Points, in no order, along strands that fork, close into loops and pass close to each other.
In the rows, zero is written as 128.
Two points are linked if the straight distance between their rows is under 132. Some points are linked to none.
J_127: [139  93 153 111 100 140 121 151 153  74  94 109 123 105 154  81 100 108
 113 114 184 158 106  67 111  59 137 144 137 117 155 163 133  71 161 111
 118 102 156  94 180 127 182 151  89 155  90]
J_941: [ 70 146  89 175 107 176 144 143 180 154 219 137  77 106 117  88 184 178
 135 171 127 101 115 125 144 146 127 150 143 101 153 140 121 142  82 173
  85  89 122 140 119 161 157 152 146 153  64]
J_179: [ 60 172 100 109 119 160 136 129 140 153 174 177  62 111 139 124 140 175
 135 151 123 101 122 154 143 152 127 119 100 125 101 130 118 104  95 152
  90  81  90 107 129 116 176 196 143 137 114]
J_878: [170 109 167 126 202  94  77 146 133  84  96 148 124 147 154  76  87  90
 120 126 101 160 155  95 123 102 128  98 124 130 175 163 132 141 137  96
 164 129 131 111 163 161 128 156  85 145 150]
J_584: [150 114 157 186 126 131 174 119 101 141 185 145 155 180 161  91 189 166
 125  67 162 161 101 133 106 146  84 117 142 114 168 180 108 116 180 163
  99 114 158 151  68 118  95 120  88  96 131]
J_541: [179 112 129 156 218 107  95 100 122 118  88 111 130 154  99 130  91  90
 107 157  49 115 186 157 125 126 168  72 123 133 144 117 157 190  87 109
 179 157 132 127 131 138 100 106 152 121 175]
J_925: [102 161 113 149 128 143 141 122 119 171 170 168  96 118 123 127 166 164
 135 119 104 109 124 154 134 165 116 120 135 121 120 118 117 140  99 163
 111 107 113 141  94 137 121 131 153 118 126]
J_745: [ 79 182 122 128 160 156 145 156 157 179 170 176  75 126 146  89 156 177
 112 140  98 101 152 152 129 182 109 104  80 139 167 166 116 151 104 155
 106  99  84 138  87 141 143 171 124 160 124]
J_494: [177 103 161 201 159 145 148 116 137 124 167 113 136 149 125  81 152 115
 100 105 120 156 106 143 138 123 112  96 160  95 164 146 139 144 140 137
 111 127 159 145 107 128  82  98  97 113 112]
J_204: [150 136 120 121  72 109 126 117 161 157 167 105 106  81 121 108 197 191
 130 163 153 114 120 141 125 137 140 143 138 147 165 114  99 173 181 164
 107 168 134 166  86  84  99 128 127 136  80]
J_100: [131 136 132 134 174 104 122  98  94 138 116 151 192 197 120 174 119 118
 139 110 104 109 134 143 119 149 107 140 121 127  88 139 167 143  70 101
 166 133 124 130  87 169  85  77 123 110 213]
J_373: [124 123 121  75 146  98  95 126 115 118  49 108 164 125 133 179  73  82
 138 127 126 124 164  99  95 112 165 115 107 178  98 120 133 134 129 110
 162 164 122 106 146 125 125 142 153 126 176]
J_712: [160  98 177 140 135 111 115 127 148 104 117  87 171 132 135 118 132  96
  91 121 151 141 127 110 125  91 139 125 153 102 144 122 163 154 144  96
 143 177 155 130 111 117  72  82  94 128 137]
J_791: [ 82 144 123  74 128 139  99 187 168 112 106 141 144 131 115 159 120 103
 119 121 152 119 110  51 139  96  96 185 107 109  93 135 167 147  50  74
 153 116 125 137 129 168 160 132 139 159 152]
J_588: [173 122 113 209 146 145 159 122 128 130 157 112  99 104  93  87 128 130
 131 143 108 165 119 179 142 135 149  84 159 118 147 113 103 124 184 174
  89 100 147 141 164 108 119 109 126 109  76]
J_170: [123 183 107 135 150 119 102 111 131 163 146 143  64 117 109 121 150 167
 103 185  47  87 201 193 136 150 145  97 111 146 166 121 116 183 122 144
 149 149  56 144  85 106 116 128 166 154 104]
J_782: [182  74 180 178 190 118 130 127 113  82 133 127 124 160 151  38  79  93
 137  89 115 170 103 115 132 112  92  85 159 104 207 164 133  90 154 121
 127 123 169  95 154 155 133 139  76 134 145]
J_643: [139 133  91 182 104 145 137 119 136 131 158 124  84  85  81 134 158 140
 139 161  92 115 118 170 155 123 146 126 173 106 122  77 111 130 111 156
 112 119 131 151 149 129 140 112 182 124  77]
J_656: [151  86 116 115 112 101 137  94  88 101  76 101 221 151 127 195 106  92
 158 101 164 139 102 120 116 106 136 155 157 140  68 110 152  76 128 117
 173 139 164 120 152 159 101  74 123  96 178]
J_398: [ 74 146 117 102  86 124 135 135 103 150 143 166 135 134 143 158 165 143
 146 107 167 114  91 117 121 141 104 172 126 118  84 103 132 113 117 128
 130 111 129 131  87 132 127 123 137 125 133]
J_897: [ 97 124  96 101  85 130 153 119  85 129 123 157 174 147 130 187 148 121
 138  95 170 131  72 118 129 128 116 178 144 110  54 103 140  80 114 126
 148 106 144 134 131 147 134 105 125 114 157]
J_437: [159  96 155 163 179 133 116 151 130  77 116 145 104 143 144  41  73  95
 138 103 119 172 114 103 125  96 108  94 139 116 197 176 125  91 148 121
 122  91 154 102 185 159 177 161  86 147 119]
J_532: [ 96 128 102  94 114 115 140 131  77 110 114 174 174 175 150 162 105 112
 150  72 167 145  82 109 108 136 106 137 116 138  83 157 138  59 146 123
 125  83 122  95 128 145 154 144  88 119 171]
J_789: [165 103 171 201 142 146 167 122 131 132 182 120 154 166 147  70 171 136
 107  84 135 154  98 130 127 137  85 115 154  90 167 171 126 136 145 144
  95 124 166 152  92 133  82 101  94 109 126]
J_766: [106 117 153 114  63 123 133 145 159 141 176 115 140 141 163  93 200 161
 118 108 200 134 105  98 105 135 109 187 125 110 142 144 115 157 183 157
 103 146 151 169  55 108 123 130  98 129  96]
J_41: [146 146  93 160 184 138 132  88  56 139 109 167 127 151  83 151  80 102
 155 114  49 129 133 174 129 150 130  75 122 149  87 126 123 113  71 160
 125  90 126 113 142 156 131 122 177  89 188]
J_615: [100 151  96  75  70 113 131  98  98 161 145 162  99 106 121 175 145 205
 154 123 145  87 112 153 131 162 131 144 117 169  81 102 101  94 148 134
 112 117 110 108 129  97 131 170 182 110 123]
J_454: [180  76 184 189 170 122 140 110  88  91 137 118 145 161 154  66 101 105
 132  75 134 183 105 129 116 122 101  86 166 103 186 162 124  80 172 126
 121 126 170  94 127 134 110 117  71 113 143]
J_770: [168 100 133 128 142 109 121  95 112 101  80  93 191 138 119 168  85  73
 141 117 128 143 137 118 119  98 155 133 154 131  88 109 153 118 100 116
 168 153 164 116 151 156 103  86 137 102 176]
J_487: [ 84 163 100  52  83 120 100 144 151 134 122 134  91  87 128 160 129 146
 128 172 127  74 162 117 139 123 147 159 103 128  99  99 141 150 101 115
 124 148  72 128 130 105 171 148 175 153 110]
J_135: [138 117 114 184 162 159 162 119 116 137 157 139 135 142  80 137 126  97
 137 115  81 138  90 147 162 150  95 118 162  89 100 116 128 114  54 144
 120  95 159 137 140 171 125  94 157  99 139]
J_554: [112 104 120  84  64 155 142 140 130 108 106 112 122  94 142 135 119 138
 123 123 189 142 101 108 133 110 148 144 120 139  86 126 112  67 164 132
  87 109 142 105 176  87 168 158 116 124  98]
J_866: [172 116 148 178 174 116 130  81 110 140 118 118 165 158 102 141 127 119
 119 123  78 126 137 172 134 131 131 106 151 109 124  96 148 165  97 118
 145 150 151 140 109 133  65  78 141  91 167]
J_540: [116 171 123  58 133 101  90 128 139 159  95 122  84 114 128 146 123 160
 102 190  96  90 216 165 122 143 154 108  78 175 145 120 128 169 163 108
 153 171  54 131  98  72 135 131 155 162 122]
J_364: [105 149 143 159 105 156 148 142 163 137 182 130  76 128 142  75 144 154
 113 144 151 144 137 135 121 137 137 120 102 121 172 160 115 123 158 152
  80  92 116 146 126 100 166 166  84 153  87]
J_521: [ 80 158 121 160 121 170 136 151 199 140 187 116  74 107 129  63 166 153
 116 199 112 127 165 117 152 126 125 150 101 110 202 148 117 186 123 133
 125 128 109 171 105 123 145 143  94 180  57]
J_117: [197  75 181 168 176  95 108 116 144  87 116  75 162 135 136  93 104  80
 105 127 125 153 138 120 144  90 148  95 157  97 175 116 162 150 143  93
 156 170 170 119 142 135  75  99  76 119 125]
J_350: [108 131 105  53 140  90  92 133 115 116  42 126 151 118 142 188  43  89
 163 119 140 115 151  79  96 116 157 127 101 194  77 141 131  96 134  93
 155 152 109 106 159 132 155 184 135 123 169]
J_980: [ 94 122 110  87  91 114 134 133  82 128 103 145 172 149 159 154 105 135
 140  93 188 143  97 109 107 136 121 139 108 154  91 148 128  73 187 117
 121 107 126  98 124 109 138 144 100 111 156]
J_937: [142 143 138 120 136 110 121 112  98 161  97 126 132 121 123 149 136 141
 117 122 116 118 143 165 120 142 143 103 128 159 128 104 121 154 165 134
 129 156 116 127 106  96  90 104 150 111 157]
J_276: [171  77 170 128 138 101 134 114  79  76  91 110 182 153 167  93  93  88
 165  71 161 183  99 101 115  95 100 127 151 116 158 152 134  61 180 103
 150 145 167  80 148 156 123 124  74 123 164]
J_496: [125 137 106 192 193 166 161 159 162 123 172 124  93 125  75 121 120 100
 125 181  51 113 122 142 180 147 109 121 143  90 149 120 141 163  53 136
 130 108 135 137 157 170 143  93 165 135  99]
J_230: [172 110 123 215 176 149 148 127 140  93 150  99  94 119  88  75  98  98
 117 169  87 163 139 154 156 118 158  66 156 114 164 126 127 138 183 145
 112 116 155 125 171 113 122 102 107 124  65]
J_796: [194  99 145 143 199  93  87  89 122 103  75  90 167 146 127 136  69  90
 118 135  78 132 184 149 123 118 178  77 135 141 139 112 148 180 111 104
 182 184 144 112 134 138  78  99 133 106 175]
J_887: [119 132  82 139  84 151 127 125 145 121 139 122  87  68  93 143 142 136
 131 171 102 108 129 155 153 115 155 145 147 107 109  74 115 124  99 139
 116 127 108 142 169 121 152 121 184 132  80]
J_243: [129 142 100 175 174 152 150 108  82 145 137 160 121 146  80 140 102 103
 150 119  58 129 106 176 152 154 105  91 148 112  93 113 121 105  65 163
 116  79 138 134 150 168 138 111 174  92 161]
J_524: [154 115 136 100 158 106  90 145 125  81  79 146 126 121 142 109  70  79
 143  97 137 165 124  68 115  74 131 125 130 130 125 169 127  91 129 102
 151 113 141 104 180 171 168 176  95 136 137]
J_862: [148 142 138 114 118 122 127 113 121 164 113 115  98 100 130 124 133 173
 123 138 119 125 151 184 116 154 150  69 115 197 157 132  93 140 211 151
  93 144  95 123 137  69  96 142 119 108 121]
J_935: [161 146 103 144 169 116 127  87  53 156 101 158 121 140 107 157  91 129
 143 113  56 126 153 182 113 141 146  67 123 159 100 109 109 121 121 156
 130 114 115 108 142 127 118 125 178  86 176]
J_419: [ 88 142 118  73 131  95  95 141  99 143  90 138 174 160 132 181 107 105
 132 119 151 103 130 113 106 126 122 164 101 142  92 112 160 141 123  98
 167 153 102 133  93 126 120 107 141 123 188]
J_309: [100 119 171 104  74 141 130 155 167 124 145 110 143 137 161 104 164 126
 107 103 210 137 106  77 107 127 107 183 114 100 142 142 142 139 170 120
 107 143 141 151  87 106 138 125  94 155 103]
J_659: [ 54 167 111 116 119 174 164 138 128 160 185 181  84 129 147 111 139 176
 136 114 129 118 111 139 149 166 107 126 103 121 108 149 115  90  92 157
  77  54 111 107 126 143 181 192 129 136 127]
J_105: [112 161 119  51 105 104  85 121 133 155  98 109  94 104 120 163 125 175
 123 179 102  77 203 173 132 158 152 113  88 187 132 109 113 152 159 121
 130 174  51 136 125  63 128 144 170 141 105]
J_623: [133 146 131 138 121 140 145 119 114 157 138 137  94 117 149 101 128 162
 113 123 143 156 134 166 117 149 143  88 106 157 137 146 108 111 187 154
  78 108 107 112 127  88 127 147 102 113 128]
J_285: [102 159 132  48 146  92  72 142 136 160  76 132 115 130 132 158 113 131
  92 160 112  84 189 140 116 144 139 124  82 162 129 121 144 178 153 104
 157 189  73 143  67  92 118 121 165 153 158]
J_273: [138 105 135 184 150 180 174 140 148 132 181 117 144 144 104 114 143 111
 121 109 120 148  73 121 164 139  77 134 160  62 125 133 130 108  61 138
 111  91 166 136 138 171 127  93 137 121 113]
J_936: [102 177  95 118 143 124 110 121 122 143 136 148  65 112 104 142 133 151
 122 182  56  86 192 176 137 140 151 109 112 133 134 105 119 155  86 136
 139 127  59 135 126 109 142 146 187 147 112]
J_652: [154  99 158 113 158 108 110 129 104  75 102 142 185 168 144 135  88  85
 165  80 152 152 101  71 127  88  82 157 138 113 129 175 149  82  96  79
 174 126 155 108 145 209 143 124  77 137 176]
J_81: [109 123 109 157  70 156 140 143 179 112 165 102  98  75 114 115 181 133
 122 169 148 125 106 121 149 104 148 175 164  90 128  96 125 151 104 147
 106 134 138 158 141 119 142 122 129 154  59]
J_144: [ 81 128 152 129  87 142 150 153 152 161 192 138 143 153 162  89 205 168
 122 100 179 127 112  99 116 158  88 162 113 110 149 164 115 139 141 167
 104 118 144 157  48 139 125 135 107 135 114]
J_839: [ 79 162 123 131 141 173 171 159 132 158 166 175 116 144 149  99 129 157
 118 101 140 139 112 120 132 165  91 121  96 120 139 175 117 104  96 146
  89  58 122 108 126 157 168 167 123 148 140]
J_381: [ 90 144 131 144 122 161 177 157 140 176 202 154 147 143 157 102 190 169
 122  91 148 130  99 115 127 171  80 159 129  95 143 166 115 141  98 169
 102 105 145 130  79 176 130 135 127 129 132]
J_338: [112 165 121 126 149 129 126 128 110 158 123 155  81 127 137 116 120 147
 114 130 108 130 150 165 118 149 143  80  98 153 135 138 124 128 156 134
 101 107  88 116 111 100 135 153 122 128 144]
J_84: [155 101 133 151  97 108 165 119  81 136 131 136 171 160 155 151 168 156
 141  81 188 152  81 133  96 152 111 135 142 146 127 141 104 104 215 137
 114 132 152 122  96 100  82 108 100  83 138]
J_567: [137 111 153 164 138 166 159 141 147 128 156 110 167 154 131 117 141 110
 108 106 136 151  79  95 144 124  75 150 152  71 135 149 147 119  69 110
 124 110 160 131 125 168 113  92 115 134 133]
J_10: [102 135 137 101 144  93 110 135 109 141 106 144 194 186 135 173 118 114
 135 105 148 113 122 114 110 141  96 158 113 124 103 132 169 136 115  87
 171 142 110 135  79 145  93  92 107 127 202]
J_876: [117 163 108 179 197 161 177 162 144 171 205 158  88 132 109  89 131 136
 112 142  85 134 113 137 153 192  86 112 113  86 162 167 116 147  79 171
 107  78 120 118 119 182 144 127 150 136 116]
J_635: [110 150  95 175 148 161 133 147 160 111 148 120  62 105  86 110 126 113
 134 207  68 124 164 154 164 115 152 126 134 106 146 101 125 166 100 128
 125 130 103 152 152 124 144 110 148 151  68]
J_921: [ 88 131 119 126  79 156 132 152 172 112 159 121 104  89 126 130 172 129
 117 152 150 122 109 108 144 113 133 176 133  92 116  99 133 136  91 135
 111 116 128 143 128 131 150 127 132 153  85]
J_776: [120 117 135 174  78 149 147 149 208 121 200  86 122 102 125  76 196 132
 116 164 155 129 113 111 146 103 125 177 151  85 169 123 126 177 118 155
 110 137 160 177 110 134 128 115 103 165  48]
J_486: [104 150 119 179 131 173 132 148 185 123 175 104  83  97 103  81 155 122
 126 208  97 130 162 133 158 112 142 144 125 106 187 122 124 192 119 126
 132 143 118 166 113 112 129 126 119 167  53]
J_779: [ 72 135 114  72  95 146 117 166 143 103 100 138 150 125 122 167 125  91
 131 121 163 125 101  64 134  85 110 188 108  97  77 116 154 117  73  99
 141 115 131 132 131 148 161 125 136 146 141]
J_875: [110 139 119  60  60  99  83 112 139 130  97 106 109  86 101 185 134 181
 138 163 101  68 182 157 136 152 143 131 126 193 106  74 101 137 142 118
 128 172  91 141 152  67 132 147 203 130  92]
J_666: [122 146 142  82 167  95  72 137 133 139  75 122 150 146 116 154 117 109
  96 149 112  90 176 122 115 115 142 132  93 138 121 115 164 193 108  89
 184 185  94 140  79 107 108 103 164 151 178]
J_784: [132 111 139 130 108 149 129 155 149  87 114 109 113 111 135  92 118 103
 102 126 166 155 111  91 125  85 139 137 124 105 146 143 140 104 139 114
 100 103 149 114 168 119 158 132  99 152 104]
J_205: [193  80 148 128 163  95 101 100 140  74  61  72 175 117 119 164  64  56
 147 125 117 140 156  98 109  83 165 121 148 136 113 109 146 128  94 102
 186 172 166 113 170 154 101 111 129 114 159]
J_435: [147 101 145 184 102 143 156 137 197 123 202  84 139 116 130  81 200 128
 107 137 149 121 101 117 148 117 107 169 167  70 158 123 132 171 100 150
 110 140 172 176 104 145 101  99 103 145  68]
J_153: [167 111 154 182 126 127 166 108  76 128 149 140 155 163 155 104 156 152
 127  71 165 185 102 137  97 141 105 103 148 134 159 167 109  96 209 144
 101 120 153 118  98 108  87 113  83  88 141]
J_668: [161 146 123 149 148 121 121 106  98 149 101 122 122 118 104 145 117 138
 119 131  78 114 154 183 125 130 157  81 137 158 128  95 110 152 143 151
 132 141 124 123 136 101 104 107 167 107 150]
J_742: [107 181 124  83 159 114  99 140 124 158 106 154  79 122 129 126 120 152
 100 164  93 101 180 163 115 148 152  83  74 159 138 136 128 155 152 123
 127 132  59 127 104  86 139 153 129 153 144]
J_115: [123 110 143 108  82 145 151 133 110 115 124 122 134 122 167 111 108 144
 118 105 200 158  99 114 109 127 137 119 116 146 117 154 109  72 194 130
  78  92 142 100 154  86 167 163  87 119 108]
J_759: [130 123 124  98 156 123  86 159 161  93  87 130 141 135 101 159 103  70
 116 142 122 128 133  54 130  73 125 159 126 117  96 128 163 162  36  80
 161 119 124 142 163 171 155 134 139 146 149]
J_518: [ 76 142  96  21  75 105 115 115  97 156 116 145 124 108 135 187 116 177
 151 131 159  83 127 146 134 159 126 160  96 177  68 100 125  92 143 115
 120 129  93 110 140  83 145 176 189 115 131]
J_394: [103 151 116 166 169 158 158 147 142 169 177 149  97 126 116 116 155 137
 119 134  82 111 116 148 148 167  95 123 130 108 143 127 118 151  62 157
 110 107 118 127 113 169 128 117 148 143 124]
J_362: [189  80 153 132 176  96 101 116 157  86  68  71 166 124 130 133  75  68
 119 137 104 145 177 108 120  88 176 104 141 137 137 103 140 160 117 102
 181 186 158 111 163 145  94 113 127 122 152]
J_516: [126 119 133 163 103 162 149 149 159 102 146 117  99 118 137  84 135 125
 108 132 156 153 111 117 129 109 133 125 127 101 147 137 119 108 134 139
  86  89 139 132 157 111 158 134  94 152  82]
J_164: [128 160  91  94  91 108 100  92  89 140  91 136 128  94 100 194 126 150
 146 137  77  72 181 164 128 149 147 132 115 151  78  80 119 138  81 134
 154 139  96 126 154 105 135 133 248 120 135]
J_197: [130 129 105  78  55 111 108 111 122 117  89 102 117  86  98 189 131 156
 147 151 101  72 163 149 136 140 153 136 127 180  91  64 104 125 110 124
 141 156 103 139 172  87 140 137 222 117 111]
J_442: [116 159 113 133 107 122 139 110  87 183 159 180 103 135 130 143 176 190
 157 101 134 110  99 154 115 171 127 138 127 144 111 118  97 123 156 159
 121 119 127 134  75 115  99 144 146  99 131]
J_19: [165  86 175 188 133 126 161  95 143 130 152  86 205 147 123 122 158 116
 119  96 136 139  93 115 151 109  96 146 174  60 125 120 162 146  99  96
 138 143 191 165 107 149  61  63  96  97 127]
J_564: [168 114 114 180 116 144 151 117 119 130 139 113 100  95 100 123 144 131
 131 136 122 140 101 168 143 133 149 103 166 123 122  94  96 115 149 159
  99 113 148 138 165 111 122 110 153 107  95]
J_945: [100 133 103  70  72 147 140 136 123 123 113 136 116  86 129 165 130 136
 134 137 160 118 114 119 147 113 152 153 118 129  74  94 118  90 122 125
  99 113 126 121 156 109 171 146 149 123 109]
J_764: [ 94 157 146 151 133 162 143 157 195 145 178 132  71 134 139  61 152 154
  92 163 140 138 160 118 130 138 125 130  88 126 201 176 114 164 143 138
 112 108 113 160 116 117 154 152  81 180  87]
J_187: [139 113 175 134  86 142 135 146 181 118 155  96 125 134 156  77 165 126
  83 126 191 139 125  86 108 103 122 154 126 112 183 153 147 157 182 128
 105 154 143 153  95  98 124 121  70 172  93]
J_817: [ 88 125 125 104  86 149 130 158 147 119 130 130 138 124 134 144 158 108
 124 115 166 134  96  92 142 114 115 176 128  95  90 109 144 121  93 122
 123 115 138 132 121 131 144 114 124 145 126]
J_761: [130 108 102 115  91 118 150 111  79 122 105 128 198 153 128 192 138 122
 158  95 174 133  72 127 118 122 115 168 149 129  66  98 137  85 138 131
 162 122 152 129 137 140 113  84 122 102 170]
J_30: [ 77 160 101 144  91 158 129 134 177 165 215 145  70 106 123  86 192 189
 132 169 130 101 135 133 138 151 137 138 127 125 156 143 114 157 103 171
  98 103  97 148  99 138 147 161 139 150  76]
J_785: [ 79 140  95  27  91 107 111 136 106 147  81 119 145 124 139 191  82 129
 142 129 158  92 139 115 116 132 141 152  92 186  74 112 130  95 155 104
 121 137  98 113 148  82 146 164 158 112 147]
J_372: [ 91 157 114  63 115 118  95 149 138 127  89 135 107 109 121 178 115 121
 120 160 113  82 164 108 124 112 144 156  95 132 100 105 154 157  95 103
 148 153  83 131 123 108 156 139 181 158 155]
J_4: [125 107 131  61 123  95 100 144 139  98  43 115 151 104 150 160  54  81
 161 110 148 138 141  69 101  92 160 119 112 187  95 141 116  75 156  94
 151 157 130  92 181 133 161 183 113 124 135]
J_752: [172  98 147 108 151  75 123 115  77  88  75 124 183 158 163 139  68  74
 182  75 141 176 128 111 105 113 117 125 129 154 119 159 119  71 175 112
 164 153 146  88 148 171 124 138  73 111 191]
J_841: [149 157 119 161 187 123 122 113 129 154 126 123  76 135 100 118 136 136
 101 180  44 106 195 198 142 135 149  87 120 140 172 112 125 198 131 133
 157 160  94 152 105 103  90 110 152 147 112]
J_218: [ 87 137 116  57  99 115 126 141 101 142  94 131 148 128 148 161 104 131
 131 113 175 123 115 117 115 138 139 138 102 165  89 129 129  96 173 108
 110 121 111 107 128  90 143 144 128 115 143]
J_116: [118 124  90 101  55 148 133 122 143 117 125 112  99  55 110 159 147 150
 132 165 134 101 118 133 154 112 154 154 154 120  92  75 109 107 115 141
 111 128 118 131 172 113 166 136 171 136  86]
J_320: [143 114 116 131  79 112 168 121  95 153 136 131 163 140 140 159 182 166
 148  92 189 140  68 128 108 147 116 164 143 138 115 113  97 119 196 139
 124 132 159 142  92 110  90 107 124  89 127]
J_130: [134 144 114 121 213 140 112 158 106 133 139 186 144 147 120 129  76 121
 119 108 116 141 105  70 148 137  64 139 123 103 136 227 138 146  51 102
 144  69 118  97 156 226 177 141 124 149 170]
J_72: [186  69 176 172 130 113 139 104  98  92 117  93 175 149 162  88 123 103
 132  75 165 179 105 114 117 109 112 107 174 115 166 143 131  84 195 121
 132 153 169  92 120 124  86 107  69 112 145]
J_365: [156 105 157 117 150 124  98 151 119  83  96 157 126 135 152  77  73  88
 151  87 143 163 103  74 109  80 105 126 125 121 158 178 120  76 135 108
 136  97 149  95 177 167 186 169  86 146 138]
J_177: [115 160  94 114 112 117 111 111 111 136 124 152  91 100 101 162 124 143
 132 161  55  81 179 174 137 142 151 123 116 126 103  91 129 143  73 145
 144 124  80 123 145 112 156 135 216 133 124]
J_707: [ 70 157 112  98  69 142 116 128 182 149 183 136  73  95 135 112 173 179
 135 177 159 102 129 123 127 140 153 157 109 125 144 126 127 147 130 146
  97 121  91 143  97 106 170 168 121 154  70]
J_860: [154 113 149  70 149  92  89 140 123  88  45 130 151 105 153 144  50  68
 161  88 153 161 132  64  93  84 134 139 114 159 105 155 126  91 146  88
 173 149 135 105 183 157 164 183 101 135 144]
J_982: [166 105 108 142 180 113  97 131 151  86  75 118 114 117  83 155  58  42
 133 155  80 144 147  86 125  83 160 116 143 126 118 128 151 129  56 112
 171 125 140 135 196 170 151 141 147 128 127]
J_225: [183 105 145 216 182 135 146 112 144 110 160 100 120 147  94  86 121  96
 102 148  86 148 126 165 152 121 139  81 163  97 163 117 142 160 143 133
 119 133 155 145 138 124  81  85  99 111  92]
J_830: [112 123 100  88  54 111 147 124 107 163 133 138 135 114 140 163 169 189
 162 109 192 113  75 119 108 161 124 177 126 158  99  98  94 107 185 136
 105 141 145 140  95  96 110 137 144 105 103]
J_68: [ 68 188 104 112 160 164 130 156 149 168 168 181  53 112 139 106 140 174
 121 165  91  89 164 158 138 171 120 105  79 131 140 151 118 140  81 142
 111  91  64 125 115 137 166 185 139 157 119]
J_118: [151 111 174 177 121 134 159 125 175 138 185  91 175 133 133  99 199 135
 114 113 136 119  98 116 153 116  98 160 164  57 145 129 143 169  91 122
 123 151 179 174  90 145  72  85 107 122 103]
J_794: [155 107 173 143 118 130 116 138 181 100 133  82 131 127 146  94 146 102
  78 141 158 141 129 100 125  94 138 140 136 104 176 133 158 170 164 107
 133 164 147 145 115  98 100 105  77 158  97]
J_746: [191  88 152 156 195 101 100 125 149  82  96  81 127 128 131  91  86  77
 100 154  98 151 174 132 140 100 177  79 144 128 175 115 139 163 159 104
 163 170 152 109 162 135  91 119  95 131 126]
J_29: [118 128 110 116 140 103 127 112  58 105 107 165 168 177 154 148  85 108
 161  72 142 161  95 107 104 128 111 119 123 149 102 171 132  45 142 123
 140 101 125  81 131 171 149 148  77 118 180]
J_622: [165 115 134 125 167  77 114 106  83  78  79 144 180 177 152 163  66  75
 181  77 129 153 123 108 110 112 107 149 126 138 102 166 145  76 121  97
 181 148 142 101 138 208 127 127  78 119 202]
J_219: [186  80 127 174 135 135 130  97 118 111  83  85 142 116  95 139 105 119
 136 118 105 142 131 167 126 120 166  63 176 175 125  91  91 116 168 149
 119 142 165 123 180 104  88 110 148  84 133]
J_857: [172 109 129 178 179 119 117  91 132 120 118 101 142 145  84 143 115  97
 113 158  56 117 156 178 148 123 161  96 147 109 128  86 159 182  74 125
 158 149 137 151 140 132  96  80 171 108 141]
J_559: [163 120 139 179 167 123 146  69  71 146 124 149 182 178 108 162 123 125
 149 109  89 123 123 164 134 148 107 127 150 120  98 114 156 139  68 116
 158 122 146 142 110 162  74  57 137  75 201]
J_765: [ 99 161 119  78 152 112  90 142 121 137  91 143 130 137 105 166 116 109
 120 153  89  90 174 113 121 118 135 146  94 128  93 106 159 172  60 102
 166 153  90 140 107 125 144 119 181 154 173]
J_654: [ 78 163 107  90  74 136 102 134 162 136 161 127  62  85 129 125 159 170
 127 198 128  93 160 136 134 138 149 150 106 127 137 105 136 153 123 131
 116 145  60 132 117  96 167 159 143 164  84]
J_418: [ 78 163 134 137 147 160 166 161 143 179 185 171 110 138 156  87 162 173
 112 111 137 128 120 121 133 185  84 128  95 116 160 180 108 142 107 165
  97  91 114 126  85 166 146 157 120 146 134]
J_888: [174 112 154 156 189 108 108 122 155 106 110  95 123 139 135  76 113 111
  73 159 104 149 182 145 133 116 162  70 133 143 201 137 140 182 185 111
 154 173 130 124 102 111  70 112  78 142 116]
J_61: [136 116 107 128 118 152 136 131 116 101 112 121 142 111 104 148 116  84
 125 120 127 151  99 115 144  90 143 132 141 103  82 111 132  93  87 137
 121 103 150 129 166 141 154 115 139 119 133]
J_901: [136 161 133 118 123 106 125 107  96 184 140 161 118 131 127 142 164 188
 136 110 120 113 125 169 112 159 124 124 122 160 134 115 108 145 174 155
 121 142 110 138  71 100  88 122 151  99 144]
J_266: [144  86 142  97 108  96 110 124 102  94  58  91 185 132 150 152  80  87
 165  93 143 152 137 113  99 117 150 100 158 199 100 114  99  69 177 125
 153 154 157  97 168 119 108 129 101  94 155]
J_714: [121 103 150 157  94 166 166 126 136 128 164 118 180 153 149 135 185 121
 137  91 175 139  62  95 133 119  75 178 161  64 108 135 140 104  86 119
 129 103 171 139 111 159 112  90 107 124 116]
J_65: [ 98 116 137 108  83 134 143 143 104 125 130 138 141 138 168 121 128 144
 123  92 206 151 100 102 105 135 115 146 111 131 124 159 122  83 196 123
  90  99 140 111 112  96 157 152  90 129 120]
J_967: [136 148 136  83  94 122 103 120 141 148 105 102  98 104 121 144 130 176
 128 170 114 103 173 177 126 151 146  92 111 201 152 107 102 145 194 130
 110 170  80 139 146  61 131 138 134 124 105]
J_308: [112 126  99  85  65 113 153 109  94 170 136 160 120 120 138 168 157 201
 166 107 181 108  80 144 117 178 117 154 111 174  93 110  88  86 190 135
 102 118 141 116 120  88 118 158 150  92 118]

How many points has the smallest loop of links through each point below? Write none if it is on no loop.
J_105 => 7
J_179 => 6
J_144 => none

A tip is a point with one link. Name the tips that can be reached along the links from each point below, in the order of the rows.
J_862 => J_941, J_841
J_857 => J_419, J_759, J_19, J_888
J_4 => J_373, J_652
J_935 => J_876, J_714
J_364 => J_127, J_635
J_554 => J_29

A piece is two or more points that can be reached from each other along the links. Count, over all rows, the pieces, the separate loops (a circle has one, a figure eight two, a Y none), the forks (points with three links) and the tips (points with one).
pieces => 6
loops => 3
forks => 7
tips => 13
